Each scene shows the same named points in several views. A view is turned or mirrored, shifted and resized as a whole, has a little noise and may leave points out.

Scene 1
View 1
Tasal: [-10  -6   8 -18  17   5  10   6  -3   3  -4  21   6  -2  -4   0  -1  -1
  -6   6 -18   5  -2   3   6   1   5   5   7]
Zur: [ -7 -13  -4  -5   3  12   1   6   6  -2  -8   0   1  -2   6 -13   7   7
   2  -5   3   5  10  18  -3  -3  12   9   3]
gugi: [ -9 -10  -4  -5   3   7   4   1   0   3   0  10 -11   5   6  -6   5  -2
  -4   0  -3   3  -1  10  -2  -3   8   3   5]
sule: [ -3   9  -3   4  -1   0  -2   1 -12  -3  -6   8 -12  -2   6   2   4 -14
  -3   3  -7   7  -2  -5  10   4   9  -3  13]
Vugo: [ -6   5   2  -6   8  -1   4   1 -11   1  -2  17  -8   0   0   4   0 -12
  -6   7 -14   6  -6  -5   9   3   5  -1  11]
rutas: [-3  4  0 -7  8  2  2  2 -8 -2 -5  8 -1 -5  0 -5  2 -6 -3  2 -7  5  4 -1
  6  4  7  7  8]
gige: [ -4  -3 -14   5  -7   4  -3  -5  -6   0   3  -2 -22   6  12 -10   7  -7
  -3  -2   8   1   3   6  -5  -1   8   4   5]
datoz: [ -6   8   7  -4   9   0   4   5 -12   0  -8  21  -3  -3  -1  10   1 -13
  -4   8 -21  10  -8  -6  16   4   8  -6  16]
kure: [ -1  11  -6  -3   3  -3  -1  -5 -16  -2   1   4 -10  -3   3  -7   0 -13
  -6   2  -2   1   4  -7   4   5   5   6   9]
risog: [-12 -17   6  -9  10  14   7  11   8   1 -11  16   5  -1   2  -2   7   7
   1   0 -13   9   0  18   4  -3  13   2   7]
vit: [ -5   4   2   0   3   4   1   5  -8  -2 -11  11  -4  -4   3   3   5  -9
  -1   2 -11  10  -1   0  11   3  11  -2  14]
repa: [-11  -9   9 -12  14   7   9   9   0   3  -7  24   3   1  -2   5   2  -2
  -3   7 -21   9  -7   7   8  -1   8  -1  10]
tunif: [ -9 -13   0  -3   4  11   4   6   4   1  -7  10  -4   2   6  -3   7   2
   0   0  -6   7   0  14   2  -3  12   1   7]
View 2
datoz: [-18   4 -15  -4   4  10  15   0   1   0  11 -12 -18 -14   7 -10 -10  10
   9  -1  11   7  -9 -19  13   3  -8  10   5]
Vugo: [-17   2 -10  -1  -1  10   7   1   2  -3  12 -13 -11  -9   6 -10  -7   6
  11  -2  11   0 -11 -12   8   0 -10   9   3]
vit: [ -7   3 -10  -6  -3   4   8   1   2   3   3  -7 -12 -10   5  -6  -7  10
  12   0   3   5  -9  -6  11   3  -5  10   6]
Zur: [  5  -3   9 -14  -9   0 -15   1  -2  11  -3   0   5   0  -2   9  -6   5
  23   4  -5 -13 -11   5   4   8  -3   0   2]
kure: [-10   1  -7  -2  -7   8  -2   4   5  -7   6 -15  -7   1   5 -16   0   2
  13 -10  11  -3 -20   7   4  -6  -5  16   1]
gige: [  3  -2  -2   8 -19   5 -10   4   8  -4   8  -9   8   3  -2  -6   0   1
  11  -1  -6  -9 -14  18   2  -5 -12  11   7]
gugi: [ -6  -2   1  -2  -8   6  -6   1   0   4   9  -7   3  -4   1   3  -6   4
  15   5  -1 -10  -9  -4   5   4 -12   1   5]
repa: [-16   1  -4  -9   3   9   5  -1  -4   7  11  -9  -8 -12   5   4 -13   8
  16   7   6  -4  -5 -24  10   9 -11  -3   4]
sule: [ -6   3 -12   0  -8   5   7   3   6  -3   7 -10 -10  -7   5 -13  -4   7
   9  -5   3   5 -12   3   9  -3  -7  15   6]
rutas: [-10   1  -4 -11  -2   6  -2   2   1   1   2 -10  -8  -3   5  -8  -4   6
  17  -5   9  -4 -16  -3   7   1  -4   9   0]
Tasal: [-20   0   0 -13   5  11  -1  -1  -6   5   9 -11  -8  -8   6   1 -10   6
  20   3  14 -10 -11 -24   8   8  -8  -3  -1]
View 3
datoz: [ 13   3  -3  -1   7   2   1  -6   0 -13  -2  -8   2   5   3   0   4  -3
  -3  -5  -7 -11  -9   5  -1  -4   7  -3   7]
repa: [ 8 -1  4 -3  9  3 -1 -7  1 -8 -1 -3 -2  7  6  0 12  0 -6  7 -3 -5  3 -2
  0 -7  2 -9  1]
gugi: [ 6 -5  1 -8  3  7 -3 -2  4  7 -1  5  2  6 -3 -1  6  6 -2  5  2  0 -3  2
  2  1 -4 -5 -2]
sule: [ 12   0  -6  -5   2   6   1  -2   2  -1  -2  -1   4   4  -5  -1  -2   3
   2  -9  -4  -6 -16   8  -1   4   1   1   5]
gige: [  7  -5  -4 -10  -3  11  -4   3   7  17  -3   9   9   4 -12  -2  -5   7
   3  -4   3   2 -13   8   2  10  -5   1  -3]
Vugo: [10 -2 -2 -1  5  6  0 -3  4 -9 -5 -3  8  5  0 -1  5 -3 -4 -3 -4 -9 -8  4
  0 -2  8 -3  3]
kure: [  7  -6  -4  -1   2  10   3   1   4  -1  -5   4  13   3  -8  -3   3   4
   0 -11  -3  -6 -17   6   1   8   2   3   3]
vit: [ 10   1  -3  -5   5   4   2  -5   0  -3   1  -3  -2   6  -2  -1   3   5
   0  -5  -5  -6 -11   5  -1   0  -1  -2   6]
tunif: [ 5 -3  3 -9  5  6 -3 -4  2  7  1  4 -4  7 -1 -1  7  9  0  6  1  1 -1  0
  1  1 -7 -6 -1]
Zur: [ -1  -7   5  -8   6   8   1  -2   1  11   3  10  -5   7  -5  -3  12  15
   1   5   2   3  -2  -3   1   5 -13  -5  -2]
rutas: [  5  -6   0  -2   5   8   4  -1   2  -3  -2   3   5   5  -4  -3   8   6
  -1  -6  -3  -5 -11   1   1   4  -1   0   3]
Tasal: [ 5 -6  5  0 10  6  1 -4  2 -9 -3  0  4  6  3 -2 16  1 -7  4 -2 -6  0 -4
  1 -4  4 -7  1]
risog: [ 2 -3  6 -7  9  4  0 -7  0  2  3  3 -9  8  3 -1 14  9 -3 10  0  0  5 -4
  0 -3 -8 -9  0]
View 4
sule: [  0  -8  -8   2   4   8   3 -12   9  -2  -1  -9  -5   2  -4   5  -1   3
  -5   2   0  -4  -4   4   3   4  -9  -4   5]
tunif: [  1  -5   0   5  -4   7   4   3  12  -7 -10   3   3  -3  -1   4  -5  -3
   7   3   6   3  -7  -1  -1  -2 -11  -1   5]
gugi: [ -2  -3   1   3  -1   9   4   0   9  -6  -7   0   2  -5  -2   5  -6  -5
   4   4   7   1  -7  -1  -1  -2 -10  -2   6]
risog: [  1  -7   2   8 -10   3   1   9  17 -10  -9   7   4  -1  -3   3  -9  -5
  10   4   5   9  -7  -5  -2   0  -9  -1   4]
rutas: [ 0 -6 -3  3  2  6 -3 -4  8 -3  2 -1 -4  0 -7  0 -2  0  0  3  1  1  0 -1
  0  5 -7 -3 10]
Vugo: [-6 -9 -5  3  0  7 -1 -9 12 -3  4 -8 -6  1 -5  5 -7 -6 -5  5  0  1 -4 -1
 -1  5 -5 -7  5]
kure: [ -2  -5  -5   0   9   9  -2 -11   2   0   5  -6  -6  -2  -6   1   1   1
  -4   3   2  -5   0   2   1   4  -7  -5  11]
vit: [  1 -10  -7   5  -2   4   1  -6  14  -5  -2  -5  -5   4  -4   4  -4   2
  -2   2  -1   1  -4   1   2   5  -8  -4   4]
gige: [  0   0  -3  -3  10  15   7  -7  -2  -1  -8  -4   1  -9  -1   5   2   3
   1   1  10  -9  -6   5   1  -5 -13  -2   9]
repa: [ -6  -9   0   8 -10   3  -1   1  20  -8  -1   0  -1   2  -4   5 -14 -12
   3   7   1   9  -6  -5  -3   4  -5  -5   3]
datoz: [ -5 -13  -7   6  -4   3  -1 -11  19  -4   5 -10  -9   6  -5   7  -9  -6
  -6   5  -4   3  -4   0   0   8  -5  -8   2]
Tasal: [ -6  -8   1   6  -6   3  -5   1  15  -6   4   1  -2   0  -6   2 -11 -13
   3   7   2   8  -2  -6  -4   5  -3  -5   8]

In a view up to two points have been moved. Name them for each view, in the order of its rows, or write none.
view 1 | gugi
view 2 | repa
view 3 | Vugo, Zur
view 4 | none

Scene 2
View 1
napi: [ 11   7   8  -5  -3   7  20  13  27  17   9  -9   6  20   5  18   3  -3
  12 -22   8   0   0  17  -6  -5  16  -3   7]
mir: [  3   0   6  -2   1   8  12   2  14   8   5  -9   3   8   0  12   5   0
  12 -12   3   1  -1  13  -2  -2  11  -2   8]
suzud: [ -2  -4   3  -1  -8   1   0  -8   0 -10  -3 -10   1  -1   3  -7  14   5
   6   1  -2  -3 -13   9  -3   9  11   7   6]
Rel: [-4 -7  6  0  7  8  8 -6  5  0  4 -9  2  0 -5  8  5  2 13 -3  1  4 -1  8
  3 -3  3  0 13]
lipiz: [ 10   3   2  -1  11  -7  11   2  12  -1   2  -6   1  12   4  -2  18  -3
   4 -10  12  -2  -5  11   0   2  11   8  16]
mesur: [ 11   4   1  -2   2  -6  10   2  12   1   2  -8   0  12   6  -2  17  -2
   4 -10   9  -4  -7  14  -3   5  15   6  11]
gibip: [ 0 -2  7 -4  2  4  8  3 16 -1  3 -9  7 10  4  7 10  1 11 -7  4  3 -6  7
 -1 -2  6  4 11]
fita: [  5   0   2   0  -4   5   9  -4   4   3   2 -10  -3   2  -1   3   8   1
   8  -8   1  -5  -5  17  -3   4  15   0   7]
pok: [  5   4   8  -8 -21   7   9  10  24   5   3 -12  10  17  11   9   8   3
   9 -13   1  -2 -10  13 -11   5  17   2   0]
Gafa: [ 13   4   0  -2   5 -12   9   2  10  -5  -1  -7  -1  13   9  -9  23  -2
   0  -8  12  -6 -11  13  -2   8  14  11  13]
girud: [ 1 -3  2  0 -2  1  4 -7  2 -6  0 -9  0  0  1 -4 13  3  7 -2  1 -4 -9 11
 -2  7 12  6  8]
gep: [  1  -1   7  -3   0   9  11   0  13   4   5 -10   4   7   0  10   6   1
  12 -10   2   1  -2  12  -1  -2   9  -1   9]
Veka: [-2 -3 12 -7 12  3 10 10 27 -1  5 -7 15 20  8 13 11  0 13 -8 10 11 -4 -2
  3 -8 -3  5 17]
Kedat: [ 9  3  3 -2 11 -7 11  4 15 -1  2 -6  3 15  7 -1 19 -3  5 -9 12  0 -6  9
  0  2  9  8 16]
lat: [  6   4  13 -12   6  -1  16  24  43   5   6  -7  20  35  17  16  14  -3
  10 -17  16  10  -5   0  -3  -7   2   6  16]
Doba: [  8   2   6  -2  15   2  17   6  21   9   8  -7   5  16   1  12   8  -5
  11 -14  12   3   2  11   2  -7   7   0  17]
tima: [  0  -4  -1   0 -14   0  -3 -14  -9 -13  -5 -11  -5  -7   2 -14  17   7
   3   3  -5  -9 -15  14  -5  15  17   8   2]
visi: [ -1  -5   0   4  -5   8   4 -16 -10  -2   1 -11  -7 -11  -7  -2   6   4
  10  -1  -5  -6  -5  18   0   7  16  -1   5]
View 2
gep: [ 8 -4 -5  1 -3 -4  6 -5 -5  2  3  1 -7 -4 11  0 -1  5  4  2  0  7  3  3
 -1 -6 -9  6  4]
mesur: [ 7 -4 -1 -4 -4 -7  5 -4  1 -7  6  7 -8  0 13 -9  3 -3 -5  8 -2 -1  0  6
 -4 -1 -8  3  5]
Rel: [ 13  -3  -4   3  -4  -3   6  -7  -5   1   5  -1  -5   0   5  -2  -1   5
   2  -3   6   6   7   3   1 -12 -10   9   6]
visi: [ 7 -2 -1 10 -6 -1  3 -8 -4 -6  6  2 -4  6 11 -6  9  4  2 -6 14  7  4 18
  1 -5 -7 19 -1]
napi: [  4  -6  -5  -6   0  -5   6  -2  -3   4   2   7 -11 -12  15   1  -6   7
   4  10  -9  11   0  -2  -2   1 -10  -1   3]
tima: [  5   1  -2  12 -10  -5   3  -5  -2 -13   3   0  -1  13  15 -10  15  -5
   1  -2  12  -5   1  20  -4  -6  -4  15  -2]
gibip: [10 -2 -6 -1 -4 -7  6 -4 -4  0  3  0 -6 -1  9 -2 -1  1  2  3 -2  1  4  0
 -3 -9 -8  1  6]
lat: [  9  -4  -9 -13   0 -12   9   1  -2   4   0   1  -8 -11  10   1 -11   0
   2  15 -20  -3   1 -15  -6  -8  -8 -17  11]
Doba: [ 12  -7  -2  -9   0  -5   7  -5  -2   3   7   6 -11  -8   7  -2  -7   5
  -4   6  -6   8   4  -4  -1  -5 -12   1  10]
pok: [-1 -2 -8  1 -4 -8  5  0 -4 -1 -4  1 -6 -5 21  1  2  2 11 10 -9  2 -3  4
 -6  0 -4 -2 -3]
Gafa: [  8  -4   0  -6  -4  -8   4  -4   3 -10   7   8  -8   2  12 -12   5  -6
 -10   9  -2  -4   0   8  -5  -1  -8   3   7]
Kedat: [11 -3 -1 -7 -3 -8  6 -4  1 -5  7  5 -8  0  8 -9  0 -3 -7  7 -4 -2  2  2
 -4 -5 -9  1  9]
lipiz: [11 -4 -1 -6 -3 -7  6 -5  1 -6  8  6 -8  0  8 -9  0 -2 -8  6 -2 -1  2  4
 -3 -4 -9  3  9]
fita: [ 6 -4 -2  2 -4 -3  4 -6 -3 -4  5  4 -7  0 13 -4  4  3  1  1  4  6  2 10
 -1 -2 -8 11  1]
Veka: [ 16  -2  -8  -6  -2  -9  10  -2  -4   4   3  -4  -5  -3   2   0  -9   0
   0   4  -8  -2   7 -12  -3 -17 -10  -8  13]
suzud: [ 7  1 -5  8 -8 -6  4 -4 -3 -8  2 -2 -1  8 12 -8 10 -3  2 -1  7 -5  3 12
 -4 -8 -5  9  1]
View 3
tima: [ 13   0   1  -6  11 -10  -7  22  -5 -11   3  22  -3  12  18 -13   1  -5
   2  -3  12   5   6  -6 -18  19  -3 -17   8]
girud: [ 5 -4  2 -2  9 -5  0 11 -3 -9  3 17  0  1 13 -3  1 -4  5 -3  4  1  4  1
 -7  9  3 -8  5]
Doba: [ -4 -11   4   3   3   1   9 -10   0  -2   6  -2   3 -17   1  11  -2  -5
   5   0 -13   0  -2  13  11  -9  14   4   2]
Kedat: [  8  -6   1  -4   7  -5  10  -2  -3  -6  -1   8   3 -10   9   3   3 -11
  -2  -2  -8  -1   5  11   1   1   6   8   3]
mir: [ -9  -8   6   4   5  -1   1   1  -3  -5   8   5  -1  -6   5   4  -1   0
   9  -6  -1   2  -3   2   5  -1  13 -12   7]
Gafa: [ 18  -5   0  -8   8  -9   8   2  -5  -7  -2   8   1  -5  11  -3   3 -16
 -10   0  -7   0  10   8  -5   6   2   5   4]
fita: [  1  -7   6   0   6  -5  -2   7  -3  -6   8   6  -2   0   8  -2  -4  -4
   4  -2   1   4  -1   0  -3   5   8 -14   8]
suzud: [  5  -1   1  -5  10  -6  -1  15  -5 -10   1  20  -2   5  16  -7   5  -3
   5  -8   9   1   5  -1  -9  14   0 -10   8]
lat: [-15  -2   0  -7   4   3  26 -19 -10  -4 -10  -5  -1 -24   4  12  16 -10
  -4 -26 -16 -11   7  19  20  -7  15  15  11]
gibip: [ -7  -5   2  -1   7   0   7   1  -4  -7   1  10   0  -9   9   4   6  -2
   7 -11  -1  -3   2   7   5   3   8  -1   6]
visi: [  4  -7   5   4   8  -6 -11  18   0  -9  12  18  -1   8  12  -6  -6   1
  11   5  10   6  -3  -6 -10  10   3 -21   5]
napi: [-12  -8   7   0   1  -1   9  -9  -6  -2   4 -11  -4 -13  -2   5  -1  -5
  -2 -14 -10   1  -1   6  12  -7  19 -10  14]
pok: [-10   0   5  -8   3  -5   8   0 -11  -6  -2  -5  -8  -4   4  -4   7  -7
  -7 -27  -2   0   6   1   6   2  14 -15  20]
lipiz: [  9  -7   1  -3   7  -6   8  -1  -2  -6   1   8   3  -9   9   2   1 -10
  -1   1  -8   0   4  10   0   1   6   6   2]
Rel: [-9 -8  3  6  8  2  0  5  0 -8  7 17  2 -6 10  6  1  4 18 -2  3 -1 -4  3
  3  4  8 -6  1]
mesur: [  9  -6   2  -5   6  -6   7   1  -4  -5   2   4   0  -5   8  -2   1 -12
  -6  -3  -6   2   5   7  -2   3   6  -1   7]
View 4
pok: [ -8  -2  -9   6   5  -4   5  -3  12   6  -1   3 -18 -20   1   0   3   6
  23  -4   5  -4  22  10 -11  10  -5 -23  -4]
gibip: [ -4   3   7  -1   2  -9  -3   6  13   3  -1   3  -5 -14  -4  -4   7   4
  11  -4  -4  -1  15   6  -1  -4  -1 -23  -1]
Doba: [ -1   5  11  -5   1 -13  -3  14  10   7  -7   5   0 -20   5  -7   7   1
   5   9   2   0  16  13   6   0  -7 -22  12]
mir: [ -3   5   1  -4   2  -7   0   6  11   7 -10   5 -11 -14   2  -2   7   1
  10   3   4  -1  17   6   4  -2   2 -21   0]
suzud: [ -1   6  -3   5   4   1  -4   0   9  -3 -10  -1  -8  -7 -15  -9   2   0
  14 -19 -12  -6   9  -2  -7  -7  14 -27 -14]
visi: [  0  12  -7  -2   3   4  -4   2   8   1 -24   1 -13  -3  -7  -7   3  -7
   7 -10  -5  -6   9  -4   7 -11  24 -24 -13]
mesur: [  1   6  -2   3   4  -3  -3   7   5   2 -12  -2   0 -20  -4 -15  -1  -3
  12  -5  -6  -9  12  10  -5   5   1 -26   3]
fita: [ -1   8  -5   0   3   0  -1   4   9   3 -18   1 -11 -11  -2  -7   3  -4
  10  -4  -1  -5  13   3   3  -3  11 -23  -6]
Gafa: [  3   7  -1   6   5  -3  -6   9   3  -2 -11  -5   6 -21  -9 -21  -3  -4
  13 -11 -12 -12   8  12 -10   7   1 -28   5]
Kedat: [  2   6   6   1   3  -9  -5  12   6   2  -7  -1   5 -21  -5 -15   1  -1
  10  -4  -8  -6  10  12  -4   2  -4 -26   8]
Rel: [ -2   7  10  -6   0  -8  -5   7  13   4  -8   6  -7  -7  -5  -3   9   1
   4  -3  -4   1  12   0   9 -14   8 -22  -4]
lipiz: [  2   7   6   1   3  -7  -6  12   5   1 -10  -1   5 -20  -4 -16   0  -3
   8  -4  -9  -8  10  11  -3   1  -1 -26   6]
gep: [ -3   4   3  -4   2  -7  -1   5  12   6  -8   5 -11 -12   0  -2   7   1
  10   0   2   0  17   5   4  -4   3 -22  -2]
Veka: [ -5  -1  24  -4   0 -21  -6  11  16   5  14   6   3 -18  -5  -2  12  10
   9   0  -7   5  14  10  -2  -7 -16 -22   7]
girud: [  0   7  -1   1   4  -1  -5   4   8  -1 -12   0  -6  -9 -11 -10   3  -2
  11 -13 -10  -6  10   0  -2  -6  12 -26  -8]

In a view up to two points have been moved. Name them for each view, in the order of its rows, or write none.
view 1 | napi, Veka
view 2 | Gafa
view 3 | Doba, mir
view 4 | visi

Scene 3
View 1
zabu: [-15  -3   0   0  -7  -2   6   0   7  -8   3   6  13 -11  -8  -6  11  -5
  -4   4   2   3   6 -11  -1   2  -5  -3   7]
Guko: [-24   4  -4   0  -7  -2   1  -4   8  -7   3   5  16 -12  -8   2   4  -9
  -6   5  -5   5  19 -15  13  10  -6   2   8]
Fumin: [-10   0  -1  -2  -2   4   8   7   2   0   2  14   3  -1  -3  -2   7   9
  -2   2  -2   4  -2 -16  -8  -4   0   2   2]
pufe: [-22   6  -6   4  -2   0   6   4  11  -4   2   7   8  -8  -3   4   6  -3
  -8   5  -5   1  19 -18   2   2  -2   0   3]
govar: [-16   2   0  -8   1   3  -3   2   2  -3  -2  12   9  -7  -8   1   3   2
  -3   6  -2   3   2 -14   0   1   0   1   4]
runab: [-14   9  -4  -6  -6   7   1   1  -6   6   7  20   3   6  -4   6  -5  11
  -2  -2 -11  12   8 -23  12   9   2  15   0]
nik: [-26   6  -5  -2  -8  -3  -2  -6   6  -7   4   5  17 -11  -9   4   1 -11
  -7   4  -6   7  22 -17  20  15  -6   5   8]
zitis: [-20   5  -2  -5   1   1  -3   1   5  -3  -1  10  10  -8  -7   4   2  -1
  -5   6  -4   3  10 -17   5   3   0   1   4]
sazol: [-20   1   0  -8   7   0  -6   2   9  -8  -7   6  14 -15  -9   2   7  -6
  -6  10   1  -2   6 -11  -3  -2  -1  -7   6]
beb: [ -9   3  -1  -3  -4   7   7   7  -3   4   4  19   0   4  -2   0   2  14
   0   0  -5   7  -1 -20  -3  -1   2   8   0]
Bolov: [-22   0  -3   2   1  -3   4   3  14  -9  -2   4  12 -16  -6  -1  11  -8
  -7   9   1  -3  13 -12  -3  -2  -4  -7   6]
Nek: [-23   0  -4   6 -15  -7   8  -8  11 -11   9   1  20 -15 -10  -4   9 -16
  -7   2  -2   6  24 -13  16  14 -11   1  11]
View 2
zabu: [  2  -6  -1   9  -3 -18  -5  -2 -10   5   1   5   2   4  -8   2  -5  -4
  10   2  -4   7  -2  -5  -7  -2  -1   3  -6]
govar: [ 4 -5 -2  5 -3 -9 -2  1 -3  3  3  7  3  5 -4  3 -2 -3  3 -3 -3 11 -5 -2
 -1  6 -2  1  0]
beb: [11 -1  1 -3 -4 -6  5 10 -3 10  6  9  2  0  1 15  0 -8 -2  0  5  6 -2 -2
  0  4 -1 -1  5]
pufe: [ 10  -6  -3  12 -11 -11   4  -1 -10   0  -1   7   6   6  -1   0   1  -3
  13  -2  -2  14   2  -3  -8  -5  -1   3   2]
runab: [25 -4  5 -3 -2 -7  9 15  0  3  2  6  6  4  3 14  0 -6 -3 -6  7 12 -6  3
  0  1 -2  0  8]
Fumin: [ 3 -1 -1  1 -5 -8  1  4 -6 11  6  9  1  1 -2 12 -2 -7  2  3  1  5  0 -5
 -3  3  0  0  1]
nik: [ 20 -12   2  14  -2 -21   0   2  -7  -9  -7   1   9  11  -5  -6  -3  -1
  13  -9  -5  18  -7   2  -7  -8  -5   5  -3]
zitis: [ 8 -6 -2  8 -5 -9  1  1 -4 -1  0  7  5  7 -3  0 -1 -2  7 -6 -3 15 -5 -1
 -3  2 -3  2  1]
sazol: [-4 -6 -5 12 -5 -9 -6 -8 -6  1  2  8  3  8 -6 -5 -2  0  8 -4 -9 14 -6 -3
 -3  7 -4  2 -3]
Guko: [ 15 -10   1  14  -4 -19  -1   0  -8  -6  -5   3   8  10  -5  -5  -2  -2
  13  -7  -4  16  -5   0  -7  -6  -4   4  -3]
View 3
pufe: [ -3   2   0  -1   7  -4  -4  -5  -2 -15   8   5   1  -4  -4   3   4  -6
  -5  -6   2   0  -9  13  -7   3 -11  -2  -9]
Guko: [ -7  -8   3   3   7  -8   1  -4  -4 -18  14   7  -2  -6  -5   8   2  -2
  -6  -9  -4   1 -10   6  -4   1  -8   3 -12]
sazol: [ -2   3   2   1   4   3   1   6  -4 -19   1   9  -8  -1  -6   7  -2   1
  -8 -14  -4  -6 -16  16  -9  -1  -2  -4 -12]
zabu: [ -1   3   0   1   2   0   0   7  -8 -18   8   1  -4  -3  -3   7   3   0
  -8 -11   5   0 -10   4  -6  -1  -9  -9 -12]
zitis: [ -6  -1   4   0   8  -3  -2  -1  -6 -19   4   8   1  -5  -3   5   0   0
  -6 -10  -1   0 -10  13  -4   2  -1   0 -11]
beb: [ -5  10   5  -3  10  -2 -12   4 -14 -22  -4   4  14  -5   5  -2   1   2
  -4  -6  12   6  -1  10   3   4   4  -6  -9]
Nek: [ -5 -11   1   5   2 -10   5  -3  -3 -16  26   0  -7  -7  -8  11   6  -5
  -7  -8  -2   2  -9  -4  -6   0 -19  -1 -13]
Bolov: [  1   6  -2  -1   2   3   0   1  -1 -16   6   5  -8   0  -7   5   3  -5
  -8 -10   0  -7 -15  16 -12   0 -12  -6 -10]
runab: [-11  -2   9  -1  15 -11 -10  -5 -13 -22   2   8  17 -10   4  -1   0   2
  -2  -5   6  11   0   8   6   5   6   4 -10]
nik: [ -8 -13   5   4   7 -11   3  -7  -3 -18  19   7  -2  -8  -6   9   2  -3
  -5  -9  -6   3  -9   4  -4   1  -9   5 -13]
govar: [ -5   3   4   0   7   0  -3   5  -9 -21   0   7   2  -4  -1   4  -1   3
  -7 -12   2   0 -10  12  -3   1   2  -3 -12]
View 4
zabu: [  6   7  -3  -2  -8   3 -11  10   6   2  10   0  -1   7  -2  -4 -11  -6
  -3 -11   4  -5  -1   2   0  -9  -2  -7  -7]
Bolov: [ 13   5  -2   4  -7  -1  -5  12   3   0   7   3  -2  10 -10   5 -11 -11
   6 -12  13 -10  -7  -1  -2 -13   0  -3  -6]
beb: [-23   7  -7  11   1  11 -16   6  -4  -2   9   7   0   4   5  -1  17   1
  -7 -10  -1   1   7   2   8   9 -14  -6   3]
Nek: [ 21   1   5   7 -11  -3 -16   6   9  13  19  -5   7  -2 -12  -7 -28  -7
  -4 -11  18  -5  10   7  -8 -18  -6 -22  -7]
zitis: [  0   0  -3  10 -10   1  -9   1  -7   6   9  -5   2   8 -10   3   0  -7
   0 -16  12 -10  -1   2   2  -3  -7  -6  -2]
Fumin: [-12   9  -7   5  -2   8 -11   9  -1  -3   6   7  -3   8   3   0   9  -3
  -4 -10   0  -2   0  -1   6   2  -7  -1  -1]
nik: [ 11  -4   3  14 -14  -3 -14  -2  -3  15  18 -11   8   0 -16  -2 -16  -7
  -3 -17  21  -9   8   7  -4  -9 -10 -20  -3]
Guko: [ 11  -1   2  11 -12  -2 -13   2  -1  11  16  -7   6   2 -14  -1 -14  -8
  -2 -14  18  -9   5   5  -4 -10  -8 -15  -4]
pufe: [  6   3   0  16  -4   0 -10   8   0   3  11   5   1   4 -12   5  -3  -8
   4 -10  18  -7   2   1  -1  -9  -7  -9  -1]
runab: [-19  -2  -2  20  -6   7 -18  -6 -11   9  16  -4   8   0  -4  -2  13   1
 -10 -15   9  -3  14   6   5  10 -20 -14   6]
govar: [ -5   2  -6   4  -9   3  -9   3  -6   3   8  -5   0  11  -5   1   1  -5
  -2 -16   5  -9  -3   1   5   0  -6  -3  -3]
sazol: [  6   3  -5   0 -13  -1  -4   6  -6   2   5  -7  -1  15 -10   5  -7 -10
   4 -17   9 -14 -12  -2   2  -7   1   2  -7]
View 5
Bolov: [  4  -1  -7  10  -6  -2   2 -10  -8   5   4   0   2   4   7  -2  -7   7
  -8   5  -3   0  -1  -7   5   6  -4  12  -3]
Nek: [  4 -16  -3  11 -17   2  -3 -16   9   4   4   4  12   5   9 -13 -11   8
  -7   7   0  -3  -1  -5   4  -2   4  18  -6]
Guko: [  8  -9  -4   7  -9   0  -1 -10   6   4   3  -1   8   5   9 -13 -11   6
  -8   4  -2   2  -4  -3   3  -1   5  13  -3]
pufe: [  7  -4  -6   5  -6   1   6  -7  -3   7   3  -3   4   5   9  -8 -10   6
  -9  -2   1   6  -2  -8   1   3   1  10  -6]
sazol: [ 7  2 -5  8  1 -5 -1 -8 -6  3  4 -1 -1  3  4 -1 -5  5 -6  7 -7  2 -4 -1
  5  6 -2 10  4]
nik: [ 11 -12  -2   5 -10   2  -2 -11   9   5   3  -2  11   6  10 -16 -13   5
  -9   3  -3   2  -7  -2   3  -3   8  14  -2]
govar: [ 9  2 -4  6  3 -4  4 -5  2  2  3 -1  0  3  1 -4 -5  8 -2  1  0  8 -3  1
  0  2  1  8  0]
Fumin: [ 6  4 -5  6  4 -4 12 -2  1  2  3  0 -3  1  0 -1 -2 10  3 -4  8 11  1 -1
 -3  3 -2  7 -6]
zabu: [  3  -3  -5  10  -6  -3   3 -10   1   3   4   4   2   2   2  -2  -4  10
   0   4   2   2   2  -3   2   3  -2  13  -5]

In a view up to two points have been moved. Name them for each view, in the order of its rows, or write none.
view 1 | none
view 2 | runab
view 3 | Guko, Bolov
view 4 | beb
view 5 | none
